Each row is a point on a landscape with many valleys, with its height.
A ball rolls from a point to whichever of its 2 nearest points has the largest drop for the distance, and stops where none of them is lower. Distance is the straight distance between rows; heights are no part of it.
(333): [ 23 -21 -29 -23  23 -23  13   2  38  39  38  30  16 -27  -7 -37  28 -37
 -36  22 -44 -12  -7  52  24 -48  22 -10  45]  height 241
(363): [-20 -30 -17  10  -1  19 -37 -55  -8  16 -18 -74 -38 -19  37  13 -19  18
   1   7  17 -25 -14  34  23 -32 -23 -27  40]  height 407
(1080): [-43  35 -16  35  22  -4  23 -50  -7   8  -6   6  18   3  -5  10 -16  11
  39 -28  -2 -32 -22  29 -24 -41 -11  16  21]  height 242
(331): [ 22 -19  50 -38  -8  58  12  27  39  -2  32 -20 -19  -4 -12  33 -53  -6
 -31 -19  46 -26   7 -24 -25  12  -1  39  -3]  height 323
(1471): [ 12  20 -36 -47 -31  -2  33  41  -1  16  13  43  44  23   3  -7 -36  38
 -17 -25 -43 -18  17 -46 -25  17   1  15 -43]  height 226
(1069): [-42  11   3  11  -3   5   8 -30 -21   1 -26 -11 -24  50  10 -11  30 -27
  22  18 -55  29 -30   4  -4 -37  34 -20  26]  height 364
(428): [-10  26 -14  28 -49  10  22 -23  23   3  -7  19  20  10  -1 -28  -5  -9
 -25  22  50  34 -21 -32  -7  66 -22  -6 -13]  height 395
(355): [-31 -19  11 -23   2  -8 -34  19 -29 -11 -54 -20 -24   1  -7  25  32  57
 -20 -10 -26  28 -27 -10  40  48  17  34 -28]  height 619
(1380): [ 50  12  16  23 -11 -54 -17  -3 -15  -5  -3  84  30  25 -16 -24   7  41
   0  25  11   1  -1 -12 -24  28  -4  -4  24]  height 529
(507): [-39 -56  11  16 -20  38 -20 -19  23  43 -11 -32  -6  15   1  48 -23  36
  27   9 -33 -25 -16   0   7 -42  51  39 -25]  height 451
(191): [ 34 -16  15  11  16  23 -48  31  12 -42 -10  27 -25  28 -21  -9 -19 -29
  -4  -6  10 -18  15  -3 -15 -49 -33 -33  19]  height 361
(1046): [ 26  -3 -24  38 -25  39  43  29  33  15  23 -11  -3 -14  -4 -45 -39 -15
  16 -29  38 -11 -21 -19  -3  -3 -17   3 -24]  height 228
(354): [ 24 -35 -17  -9 -15  14  16  -5  48  30  17   1  34 -24  -5  -1  11  33
  60  20  34 -21 -24 -15   5  12  43  57 -28]  height 377
(546): [-12 -10 -29 -14 -31 -19 -21  23   3 -17 -56  12 -41  25 -29  28 -17  71
   1  28  -5  17 -13  -6  40  30  24 -17 -65]  height 592
(919): [-12  10 -29 -17   8  39 -22   4  -5  56   1  37 -16 -19  40  11 -30 -16
 -35 -33 -15 -57  33 -40  34  39   9   4 -13]  height 225
(214): [ 20   5 -45  29 -10 -15  20  17  21 -29   7 -80 -27  11 -37 -35  -8 -35
  17  25   7 -18   8  13   1 -27 -47  -3   5]  height 271
(901): [ -9 -20 -24  19 -13  -6  18 -23 -34  24  -9  24  37 -23  34 -41  31  38
   1 -18  -1   0  -8  55  28   8  25  63   8]  height 262
(813): [ 10  -8  16 -45  24 -31  -5 -37   9  21  -3 106 -18  16   2  14 -17  29
  25   7  -8  -4  27 -25   7  27 -23  -7  -4]  height 445
(1390): [ 30  23   9  22   5  18 -57  20 -18 -53 -46  -9 -29  18 -21   5 -37 -26
  23  -7  12 -70   0 -29  -8  -5 -28 -42  29]  height 401
(21): [-36 -20 -26 -53 -39  25  15  28  10  34 -23  23  22   7 -59 -50  46  47
 -29 -13 -54 -21 -44   6   8  10   4  63  11]  height 353
(233): [-22  41  -2   0  47 -18  50 -47 -35  17  14  15  -8  -1  -7  41  -6   8
  39 -47  32  -4  17  16  21 -69 -41   5  14]  height 208
(1592): [-21  29 -39  14 -24  -5  -6 -61  13  11 -26  21  44  11  11  30  -2 -12
  48  29 -31 -21 -20  -1 -27 -21 -27 -24  33]  height 289
(279): [-27 -14  12 -24  14  37 -15 -12  -6  15   4  35 -17   6 -13 -24  -8  29
  -6   4  39   0 -35 -32  18 -25 -29   2   2]  height 671
(490): [ -8 -38 -31  11 -10   0 -15   3  12 -32  22 -64 -54   1  14 -14 -55 -50
   3   9  24 -67  28  12  27 -15  19 -29   3]  height 201
(587): [ 35   3 -23 -42 -26  21   6  49  15  25 -38  44  42 -18 -18  10 -22  32
  16  -4 -35 -51 -18 -51 -14  -5   2   9 -28]  height 270
(1120): [ 17 -28  40  11 -33  22 -28  22   2  -7  33  63  -8  28 -17 -55   4 -35
 -40  16 -37   0  27 -28  -5  17   4   4 -13]  height 238
(1439): [  1 -23  -2  13  23  -9  55  43 -11 -27  22 -52 -21 -54 -14  18  -7 -54
  18 -46  38 -32  10  20  47 -18  31 -19  -4]  height 125
(157): [ 12  36  35  -7  13  38   1   1   6  42   6  52 -30   2 -14 -59  60   7
 -14 -29  18   4 -31  25   5 -31  29  10 -26]  height 585
(274): [ 12  56   7   2   5 -50  24  39 -15  -6  -9  26 -19   2  30  31  48 -30
 -12 -18  42  53  21 -20   4  60  29 -37 -37]  height 295
(44): [ 15 -23  15  28   1  -4 -45  16  32  15 -30  41 -13 -21 -25 -34   1  38
 -18   6 -29 -38  -3  26  19   7  -2 -10 -16]  height 636
(243): [ 22 -31 -35 -10 -38  15 -10  35  -6   0 -71  79  27  -9  -1 -39  -9  23
  -3   7  -1 -23 -25 -46   0  22 -32 -25   3]  height 331
(181): [ 12  25 -65  30 -21 -26  21   1   7   7 -10 -14  31 -29  17 -49  43   7
   0  33 -18   6  -3  59  38  -9  21  33 -22]  height 204
(256): [-17  35 -47  -6  -9 -50 -14 -29  -7   1 -35  -8 -27  25 -14 -16  42   8
   1  29 -63 -22  10  42  34  23 -14 -12  33]  height 466
(645): [  9  43  28   6  13  18 -26 -13  25  -9 -25  41 -51   5 -49 -49  40  59
  -2   5 -20  -4  -4  30  11   0   9  20 -32]  height 606
(1217): [  7   5 -52  33 -22  31  -9  -3  25   8   0 -89 -84  14  10 -30 -30 -54
   5  30  34 -29  48  18  31 -25 -40  -9  -1]  height 237
(1133): [ 15  47 -19  10  -6  10 -17 -12  -8  35 -10  79 -32  19  33 -40  26  20
 -56  -3  43  53  18  29 -16   2 -20 -14 -14]  height 538
(1627): [-34 -19 -16 -33 -34  36  33 -29 -41   4 -35 -57  -5  29  31  20 -34  33
   4  12  -6  11 -32 -10   0  17  16  24  14]  height 207
(1534): [-59 -19  37 -16  20   0 -11  -4 -32 -19  38  -3 -36  31   5  17 -50 -35
  -7 -10  18   2  20 -55  25   5 -13 -32  -5]  height 176
(937): [ 42 -34 -28  -8  -3  24 -27  24 -22 -36 -11   9  21   2  34 -44   6 -29
   5  18  11  29 -30   6 -10 -30 -10  10  18]  height 431
(1587): [-14  18  14  -3   0  -2 -10  -7 -21 -12  58  16  25  13  -5 -51   8 -30
 -23  -2 -27  24   3 -27  14 -14  27   8  -3]  height 284
(86): [ 41 -16 -21 -23  14 -30   4 -24  76  42   4  31  10   4 -16   8  10 -50
   5  35 -62 -22 -21  42 -16 -14  12 -22  50]  height 174
(288): [ 11   7  14  36 -13  34 -37  32  11 -13   9 -37   9  -9 -25 -19  -7   3
 -24  14 -37  12  -1 -36   3 -49 -18   4 -79]  height 590
(1197): [ 54  59  -6  48 -18 -48 -23  35 -32 -17 -12  33  26  13 -40 -38  34   0
 -15 -34  26  14  26 -27 -26  32 -68 -26  40]  height 430
(224): [-13   9 -36   4  -8  51  28  12  33 -24  39 -20   5   9  14 -21 -40 -60
  34 -29  32 -40 -19 -13 -37 -44  24  -6   2]  height 260
(976): [ 12  28  13 -11   6 -25  20 -20 -29 -49  -7   9  23   3 -13 -12  44   4
  33 -15  47  42  35  11   3  -2 -30  13 -19]  height 338
(200): [-34 -35  35  -3  38 -22  -9  -3  -3 -31  42  -5   1   5 -17  22 -42 -52
  38  -9  67 -30  14 -24 -17 -14 -22 -56  24]  height 215
(392): [-20  31 -23 -12 -10  -7  35 -39 -32 -20 -16 -55   2  11   3  18  24  47
  24  -9  27  38  44  37  -8  -5 -42  10 -39]  height 302
(898): [-19  21  -8 -23  -7  11  28 -38  11  -1  19  23  -1  -4  33 -12  -2 -13
  55  22  52  40  15   0 -12  28  21  17   8]  height 380
(1209): [-35 -69  18   7  25  18 -46  34 -26  -7 -31 -28 -17 -20  18   8  15  16
   5   0 -17   6 -21  -9  37   1  22  12 -23]  height 641
(462): [-54 -21  19 -11  23 -15  -1  -1 -55 -13  -2   2 -37  39  -2   7 -33  14
 -23  15 -52   1  21 -11  49   3  18 -10 -14]  height 135
(971): [-25 -13  17 -21  29 -28 -27  29   6  16  13   0  46 -29 -44  42 -10   4
   5 -50 -55 -41  -3 -29  14   0 -21  -9   4]  height 444
(469): [ 34  54 -40  24 -14 -40 -28 -20  26  -9 -61 -24 -36   0 -14 -26  10  -7
  31  41 -11 -28   7  50  20  15   3  -6  -2]  height 498
(34): [-17  -6 -43  46 -35  -4  29   2   0   2   4 -15  44  -5  20   4 -42  22
 -56  39 -30  31  10 -15  19 -13  -5 -24 -64]  height 517
(1612): [ 28  15  42  35  -4 -31  -5  11 -19   2 -31  72  48 -10 -31  -5  -8  33
   8 -21  18 -48 -12 -37 -22  68  -8 -21  58]  height 572
(1638): [ 56  30  -4   3   9 -38  80 -12  -3  48  57  11  25 -29  18 -31  61  15
   7  16  25  32  37   5 -16  10  46   9 -15]  height 118
(446): [-40  -8  -2 -50  27  18  -4 -34 -12  20   9  36 -49  19  31  32 -39  11
 -39  11  -5 -35   7 -15  65   7   6   6  -1]  height 181
(1214): [ 23  22  -8  57 -21  19 -11  52  13  18  26  -9 -10  14 -17   8   7 -12
 -26  -6 -14  42  25 -30  -1  -6 -72 -32 -53]  height 566
(523): [-29 -52  21  -6  28  50 -41 -47 -16  29   9 -43 -18  -8   9  11  -4  37
 -13 -16  28   8  -9  49  23 -48  -8  17  20]  height 435
(510): [ 15 -17 -14 -62  32  -6  39  -8  41  70  52   4  11 -29  12  21  -7  25
  -2 -28  12   3  16   9 -17  -5 -11   4 -22]  height 381
(361): [-60 -39   5  37  -3 -28 -44 -32  16  -8  33 -39  32  -1 -16   1  10   2
  10  40 -13   5  22 -14  21   7 -21 -26  23]  height 274
(575): [ -5  58  38 -56   2   8 -12  -7   1 -16 -21  20 -37  34 -10  29 -23 -20
 -12 -10  11  -9  -1 -60 -18  67   0  27  -7]  height 376
(657): [ 18  16 -51  36   4   8  68   5  -4   4  -5 -28  19   0  27 -16  -2  -6
   8  31  32  17 -16  20  30 -51  15   0 -13]  height 148
(131): [-22  17 -25 -30  13   5 -60 -31  28  21 -27 -26   0 -37  -4  28  23   4
  26 -38 -41 -43  30  23  -7  35 -24  -2 -13]  height 511
(112): [-33 -36 -32  39 -17  10  19   2  35  15  42 -13  39 -14  19 -10 -23  -4
  -5  32 -32  -6   8  13  32 -26  29 -19 -56]  height 508
(1506): [  9 -12  42  35  15 -29 -22 -39  27  13  43  10  51 -29 -20   4  12  17
   9  19  17  38  -5 -20 -16 -34 -11  13 -15]  height 227
(1313): [-12  21   6  33 -16  49 -34  45 -22 -41   7 -41  27   3  -5  -2 -47 -35
 -25 -18 -33 -33 -12 -57  -7 -40   5   2 -32]  height 612
(696): [-25  32 -36  23 -18 -63 -18 -22  -4  23 -27  30  32  26 -15  22  53  33
  -8  26 -48   4 -14  42  19 -17   0 -15  21]  height 427
(797): [-39  -2   3 -40 -18  45  29  10   2 -16 -36 -64 -24   5  10  24 -40  42
 -16 -12 -29  11 -30 -18 -35  34 -23  32 -21]  height 236
(164): [-26  12 -31  34 -16   0   6  15   7   4 -15 -27 -22  20  43  -1  -7 -11
 -50  21 -25  39  35  -1  16 -13 -37 -43 -56]  height 542
(549): [ 17  33 -25 -30  23  -4  18 -24 -26  11  -5  53 -23  16  -8 -17  27  52
 -33   2  23  35 -18  35 -18 -24 -35   3  41]  height 505
(1224): [-25  -4  23  17  -3  24  53 -11  29  10   3 -36   4 -13  10  24  19 -18
  14  -2 -29  14 -63  24 -35 -34  70  11  46]  height 440
(315): [-23  -6   0  31  11 -30 -32 -30  13   7   1 -47  70 -16 -40   7   9  19
  30  16  -1  -7 -35 -27  -5 -43 -23 -10  25]  height 280
(1288): [-33 -46   8 -24  30   2 -30 -27  22  31   2  -3  30 -23 -46  51   1   1
  11  -5   4 -68 -28 -15   2   4 -11 -17  47]  height 405
(1112): [-30  23   9  25  -3 -21  16 -23 -26 -46 -32 -46 -39  39 -29 -36  12  19
  58  -3  -9   4 -28  23  -6 -35 -11 -21  24]  height 396
(78): [ 33  49  32 -17  14   8 -42 -23 -19 -30  -4 -20  15 -24  47   1  40 -39
 -13  -4  -5 -31  36  37 -18  28  43  53  34]  height 504
(758): [ 22  21 -20 -12   2 -25  10   3 -11  37 -37  55  29 -27  28   8   6  18
   5 -16  -1 -56 -13 -11 -10  74  15  13  55]  height 611
(183): [-43  -6  -5  -2   2  37  49 -22   8  26  28   1  27 -18  30  -4  22 -41
  30  -3   8  23 -33  -3  -5  -8  63  19  -3]  height 412
(1641): [ -5  31  26   8  16  27 -76 -42 -15 -12  -5   1  -1  -7  29  12 -11 -10
   4  11   3 -39  15  -1  15   7  40  23  19]  height 467
(486): [ 37  40   3 -18   6  -8  -3 -10  29  21  14 -10 -11   7   2  48 -59  -4
  -9  17   4 -20  37 -26   1  18   1  10 -48]  height 516
(798): [ 30  66  16  -3 -14 -14  60  42   9   8   7   3   2 -16  -4  -9  38  32
  50 -35  36  12  19 -33 -64  69 -24   7   7]  height 234
(925): [  4  13 -30  32 -45 -28  28 -24  -7 -29 -14  18  56  -7  15 -15  -6  -3
 -43  35  24  68 -24  -4 -21  28   0  -2  30]  height 433
(761): [-11 -23 -10  52 -13  14 -47  29  13  34   4  38  24 -42  -1 -22   5 -47
  16 -22  -4 -83 -19 -23  15  23  33 -54  17]  height 309
(867): [-62  21 -42  20  23 -21  -6 -55   6  34  -8  25  28   6  25  29  18  25
  53  15  -3  40 -35   3  14 -23 -36 -36 -12]  height 336
(1141): [-44 -20  15  85  -1 -32 -16 -41 -31 -29   6 -25  25 -11  11  -4 -15  -6
   4  16  -7 -21   9  38  45  14  21   1  37]  height 217
(1248): [-36 -54  -4  28 -15  10  -1 -20  17  15  21 -76  -2   4  26  17 -22  -7
  -4  20 -61 -12 -13  14  20 -25  64   0  -9]  height 479
(778): [ -2 -35 -26  23 -29  34 -17 -32  47  54 -20  26   0  -2  -3  10  16  34
  25  30   0 -44 -34   2  26 -18  30  49 -45]  height 415
(1236): [ 14  38 -27 -26 -14 -34  33   0 -19  38 -13  33  47 -13  26  11  27  28
  40 -15  49   4 -10 -15 -36  41   4  32  62]  height 642
(612): [ 50  21   5 -37  21 -39  -4 -24  11   3   0  42  -1  13 -21  52 -54  48
   2  30   3 -30  18 -11  -3  33 -24  26  12]  height 485
(1540): [ 20 -57  12  20  -8 -34 -10 -17  37   3 -17  -2   4  -9 -49   4 -15 -12
 -22  32 -57 -31 -26  40   1 -28  15 -44  76]  height 255
(489): [  7 -41  16  36  -2   1 -26  13  41  -3  60  -9  10 -25 -21   5 -38 -64
  22 -11  79 -43  -3 -18 -19  34  -6 -29   6]  height 254
(1135): [ 34  35  -6  20 -46  17  12  13  18  38  35  22   9  25 -17 -33  15   9
 -10  10  55  49   6 -77 -14  34 -26   8 -21]  height 369
(434): [  1 -45  46 -12   7 -17   5  35  -2 -18  24  60 -15  15   7   3 -19 -25
 -27 -19 -49  26  15   2 -20   5  11 -15 -14]  height 182
(1282): [ 10 -22 -52  -4 -27  22  41 -11 -24 -26  -4 -48   4  12  15   8 -34  21
   7  40   2   7 -28  16  23 -18  28  41 -27]  height 167
(1530): [ 34   8  51  36  13  13 -37  53 -15  11  61 -17   0   1  15   4  22 -72
 -12 -26  11  -6  48 -55  24   4  18 -12 -24]  height 406
(1250): [-12 -73  22 -15 -30  14  -1  -1  70  -3  28  21  49 -13 -10  25 -15   2
  67  29  21 -21 -18 -38 -30  30  34  37  -6]  height 334
(1636): [-49 -22   1 -24  -8  23   8 -24 -13   5  38 -44  -5  23 -41 -25 -33  27
  -2  24  13  -3 -43 -34  36 -55   2  25  37]  height 650
(555): [ 58 -26   2 -32  24   3  29  20 -19 -22 -35 -25 -11 -14  13  26  -2  37
 -31  -6  17  37 -23  40 -20  -1 -37   5  26]  height 555
(1560): [ -9  19  25 -44  -4  41  42  32  -7  -6 -29 -63   5  -9  28  56   5  48
 -39 -13 -28  21 -12  43 -45   7   9  47 -10]  height 265
(881): [ 45  52 -34   1 -30 -21  14  41  10 -21  27 -55  -7  30 -26  -9   3 -39
 -30   2  14  -3  24 -34   6   7 -15   1   0]  height 305
(1146): [-21  25 -35  27   1 -42  17 -41  34  41 -24  71  30   2  -9  24  56  29
  25   8  -3  37 -30  27   0  32  -2 -14  -6]  height 379
(1499): [-39   8  36  21  30  10 -69  -3 -23  -9  17 -33  20   0  22   9  35 -59
   1 -20   8  -6  26 -22  10  -5  19  -7 -18]  height 434
(1154): [ 21 -51  24  -4  -2  47   5  24  56  15  51  -4  19 -18  -7  10 -15 -28
  30 -13  57 -47 -18 -49 -51  25   5  10  26]  height 288
(1500): [ 21  -2 -29   4  18 -52   3  52   7 -30 -31  10 -31  12  -7  13 -22  14
  -8  49 -13   5  22   4  54   7  10 -29 -73]  height 564
(1409): [-11  19  40 -77  22  16  59  57 -25   2 -24 -61 -13   3  -8  43  43  20
 -50 -20 -39  62 -32  -9 -42 -15  13   3   2]  height 296
(27): [-40 -27 -36  -6   0   4   4  28 -33 -50   8 -47 -17 -19   7  13 -36 -25
  38 -29  13 -37  -5   7  23 -33  12 -29  -8]  height 163
(648): [-33  56  27  27   6 -29  14 -49 -18 -24  16  16  30  41 -11 -21  52  -9
  -4   5 -38  46 -13  14  -8 -22  29  21   1]  height 325
(1057): [  0 -49 -56  -1 -44  40  -9  52  -9  -2 -29  29  27 -10  12 -83  27   1
 -11  10  -5  10 -32 -33   5  -3 -29  -9   8]  height 382
(1542): [ 18 -20  -8  31   0  28  32   3  24 -14  20 -25   2 -26 -14 -31 -10  11
  26   9  36  18 -32  10   4 -67  16 -17 -55]  height 191
(886): [  0   9  36 -33   9  12  13  55   5 -20  -6  34 -17   4  12  12 -15 -27
   4 -47 -21  30  14  -1 -72  23 -19 -10 -16]  height 134
(219): [-15  25   0 -48   1  26  31 -62 -73 -29 -37 -65 -30  41  31  34  19  26
  23   9  19  38  44  27   3  -7   2  53 -13]  height 272
(589): [-27   8 -25  46 -53  -4  28 -24   2  -7 -25  -5  62 -11 -23 -17 -23   5
 -67  19 -51  18  -1   6   6  18   0  -6  -1]  height 481
(1550): [ 23   4  22  15 -24 -35 -21  63 -11  -7 -21  14   9   9  13  40  41 -35
 -57  -5  12  70  -4 -21 -13  84  -2 -24 -11]  height 332
(1491): [-47  39 -13   7  41 -13  50 -37 -56 -29  20 -10 -11 -18  18  22 -28 -28
  11 -63  37 -20  20  19  27 -13 -34 -27  32]  height 177
(848): [-27 -12  -6  -4  -2   2 -13  10   8 -12 -37 -39  12 -40  -1  37  -7   6
   3 -20 -80 -48  -5  12 -25  10 -22 -12  13]  height 480
(850): [ 45  69  24  11  23 -24  26  24   5  25   9  17 -15 -27  13  16  44  22
  47 -12  41  29   5  -1 -14  57  33  -5 -33]  height 263
(61): [ 43  31 -14  -3  15  35 -26  -7  30  54  15  45 -17 -11  31 -34  25  -2
 -19   4  -1  33 -10  20 -17 -22  -4  -7 -15]  height 563
(146): [-32  22   4 -33 -30  33  20 -52 -30  -8 -15 -49   0  38  31  24  15  18
  20  25  16  30 -21  -8  -8   4  16  90   0]  height 240
(1593): [-18  -5 -47  -7 -25  20  18  -8   0  10 -32  26  18 -10 -22 -35  21  38
 -36  -6  -8 -35 -14  30  20  24   6  33  29]  height 312
(947): [ 32 -63   0  25  -7  16 -47 -25   7  15 -42 -73 -31 -17  19  21 -33  22
 -44  46   2  17  -6  15   1  14 -27 -32  13]  height 366
(307): [ -3  33  15  26  24 -15  51  -6 -12 -10  25 -31 -21 -33   9  25 -31 -53
 -16 -19  33  -5   6  12   7  -5  24 -26  10]  height 160
(195): [-32  -1 -24  29  22  29 -17  10   2  17  -4  21 -20 -31  30  22 -22 -54
  -3 -38  -3 -65 -10  -1  32   9  -5 -42   6]  height 266
(962): [ 41  12  10 -14  -8 -11  83  43   2  11  55  -5  26 -20   6 -53  58 -13
  35 -24  28  42  35 -10 -53 -19  44  10 -22]  height 164
(935): [ 39  31  30 -38 -13 -20  69  74  28 -11  40   0  30 -13   2   7  43  19
  29 -26   8  22  34 -11 -70  43  39  14  -5]  height 202
(482): [ 52  17   1 -58  35   6  30 -49  27  44  45   6  -2   2  26  21  11  22
  37   3   5  15  38  23 -12 -53  -1 -17 -21]  height 408
(1523): [-12   6   8 -55   7  -3 -13 -18   4  19  13  82 -23  17  50  -6 -14 -11
  46   4  29  25  22 -33 -26  69   0  -2   7]  height 411
(323): [  7  11   7 -25 -10  -2 -46   8 -37 -28 -40  18 -26  25 -13   1 -22  -9
 -16 -14 -18 -29  12 -45   4  42 -30  14  10]  height 404
(967): [ 66 -40   8  -3  10 -17  18  61 -26 -44  -4  15  23 -27  26 -29  29 -37
  11  -5  26  51  -7   8 -29  -4 -14   2  51]  height 476
(1252): [-12 -13  10 -46  31  -6 -19   7  -8 -22  16  14 -48  24 -20 -25   0  -4
   9   4 -48   7  54  56  -3 -37  14  11   4]  height 345
(1546): [-12  59  57 -45  37  16  -9  -6 -52 -31 -19 -26 -25   3 -19  50  23  10
  -7 -14  18   8  -3 -53   6  15  -6  19 -22]  height 352
(43): [  2 -31 -29 -21  32 -12  13  -8  14  -5  24  20 -20   3  21 -56   2 -39
  -4  25 -14  -4  35  66  28 -71   5  -8  21]  height 297
(1632): [-48 -57  33  10  28  47 -75  -1   9   4 -32  16 -32 -25  33  28 -16  18
 -14 -29 -22 -12 -29  13  14  15  28 -31 -39]  height 663
(1110): [-19  11  20  34 -11  22  14  12   1 -26   7   5 -49  31 -45 -38 -31 -50
   4 -25  -5   7  29   9   0 -21 -32 -28  -4]  height 321
(652): [ 36  24 -12  -6  -5  -4  -9 -19  -6 -36 -51 -30 -47  -7   1   4   2  21
   3   6 -16 -15   3  89 -16  18 -11  14  41]  height 531
(1543): [-38 -22  11  18 -21  37 -14  20 -19 -16  47 -59   2   9 -38 -23 -46 -17
 -39  -2 -17 -33 -15 -39  -3 -49  14   9  19]  height 631
(1395): [ 66  22   1  62   5 -60 -44  24 -22  -6 -19  61  43  -8  -6 -17  -6  10
 -51 -15  -2   9  30  -1 -22  16 -45 -16  19]  height 477
(371): [ 49  51   4  33  -4 -65  -3  13 -38 -47 -31  -7   9   0 -32 -29  52   4
   9  12  25  53  -8  -3 -21 -10 -20 -12  25]  height 384
(1619): [ 26 -29  23 -45   7  -9 -21   3  14 -20 -26  -1 -14  -4 -12  27   9  28
  -2   8 -19  32 -15  69 -35  34 -43  11  65]  height 567
(65): [ 39  16 -13 -20 -56 -19  -4  43 -12 -30  17  -7   3  54 -17 -28  -2 -32
 -34  17  27  51  19 -63   8  47 -20  11 -33]  height 337
(1306): [ -8 -34  36 -38  18  18  24 -16  30  34  73  10   4 -27  -3  21 -67  10
 -48 -11  24 -25   8  -6   2  -1   4  36  -7]  height 351
(952): [ 14 -27  22  36  24 -40 -12 -11 -47 -61  -8 -16 -10   4  -6 -27 -18  13
 -24  33  13   6  27  32  50  -9  31   1  17]  height 154
(1649): [ 57 -18 -21 -33  10 -46  15  59 -33 -36 -45   1  17 -15   9  14  16 -15
  12 -12  19  38  -6  21 -20   2 -72 -18  40]  height 518
(264): [ -3 -13  26  39   9 -36  27 -53 -29 -32 -47 -24 -48  25 -25  25 -10  30
  51  26   6  10 -65  19   4 -12  33   2  45]  height 426
(514): [ -6 -25  46 -21  48 -38  16 -18 -26 -31  16  29 -14  25 -19   9  -9  12
   9  -3   3  19  48  47  36 -36 -20 -20 -26]  height 387
(1324): [  4 -20  50 -26  49   1 -21 -39  -2   7  30  11 -27   0  23  23  11  11
  31  -8  22  10  29  21  -3 -58 -11  -5 -43]  height 419
(837): [ 33  -4  40  34  10   2 -51  71   2  -2  19   6   8  12  -4  23   8 -37
 -42 -27 -10  26  33 -41  20  75 -19  11 -25]  height 372
(528): [ 22   4  45  35   9 -11  14 -15  21  37  51   4  46 -36  10 -33  31  -1
  -3  20  41  17  -6  17  -6  -8  56  34  -8]  height 175
(466): [ 35  27 -10  -3  18 -19   3  18  21 -14   0 -17 -54   0  -2  23 -22 -36
   7   5 -28 -18  43   9  26   4  36  -2 -65]  height 537
(144): [ 18 -89  -3  -7 -13   5 -11   7  17   1 -29 -29 -18 -10  -2  14 -28   8
 -26  31 -35   7 -38   5 -10  -3 -16 -40  52]  height 320
(569): [-18  31  37 -30  16  -4   3  22 -19   6  12 -30 -12  -9 -15  25  33   1
 -62 -34 -13  39  13 -10  -3   3  11   3 -17]  height 324
(366): [ -1 -18   3 -20  37  16  -6 -43  -4  46   7  13  13   8   4  -6  45  37
  -7 -24  35  18 -18  55 -21 -62 -34  35  47]  height 469
(783): [-15  11  -9   4 -15  27  45  28  -1 -61  30  -3 -29  33   2 -25   3 -90
  52 -31  11 -15  28 -20 -26 -39  -6 -32 -15]  height 290
(1396): [-22 -32 -18  17 -18  22 -49 -23  50  38  12   8  51 -41  -6  28  19 -28
  36  -3   0 -87  -9  -7 -12   9  35 -23  24]  height 357
(835): [-22 -55  27  -2  -8 -40 -22 -24 -57 -26 -19 -13 -27  39  26   2 -25  33
 -34  17  -7  40  20   9  46  13 -15 -21  14]  height 82
(868): [  9  10  -8 -62 -14  -4  -6  41  19  -8  -9   4  13   6   5   7 -24 -12
   5 -30 -56 -24  29  -3 -46  31   0  49 -17]  height 180
(247): [-61 -29  56 -23  34  57 -56 -13  14  36   5  32 -28   1   0  20  -1   9
 -17 -15 -10  19 -41  -4  -1 -41   7 -29 -12]  height 684

Call two points neighbours if one is among the 2 nearest of the other. Go from one point of each pair to the other, from neighbour to neighbour, staying as low as possible. Name the highest point that can't be avoided.
(1638), (898) | (1619)
(835), (1638) | (315)
(1439), (835) | (34)
(86), (1638) | (1324)
(886), (898) | (1224)

Write out the way that a ball takes from each point below.
(555) | (1649) > (967) > (937) > (1057) > (243) > (587) > (1471) > (868) > (886)
(1248) | (507) > (778) > (354) > (1250) > (1154) > (489) > (200) > (1534) > (462) > (835)
(247) | (1632) > (1209) > (355) > (546) > (1500) > (466) > (486) > (612) > (813) > (1523) > (898)
(645) | (157) > (61) > (1133) > (549) > (366) > (523) > (363) > (947) > (144) > (1540) > (86)
(482) | (510) > (1306) > (331) > (1154) > (489) > (200) > (1534) > (462) > (835)
(1641) | (1499) > (1530) > (837) > (1550) > (274) > (850) > (798) > (935) > (962) > (1638)
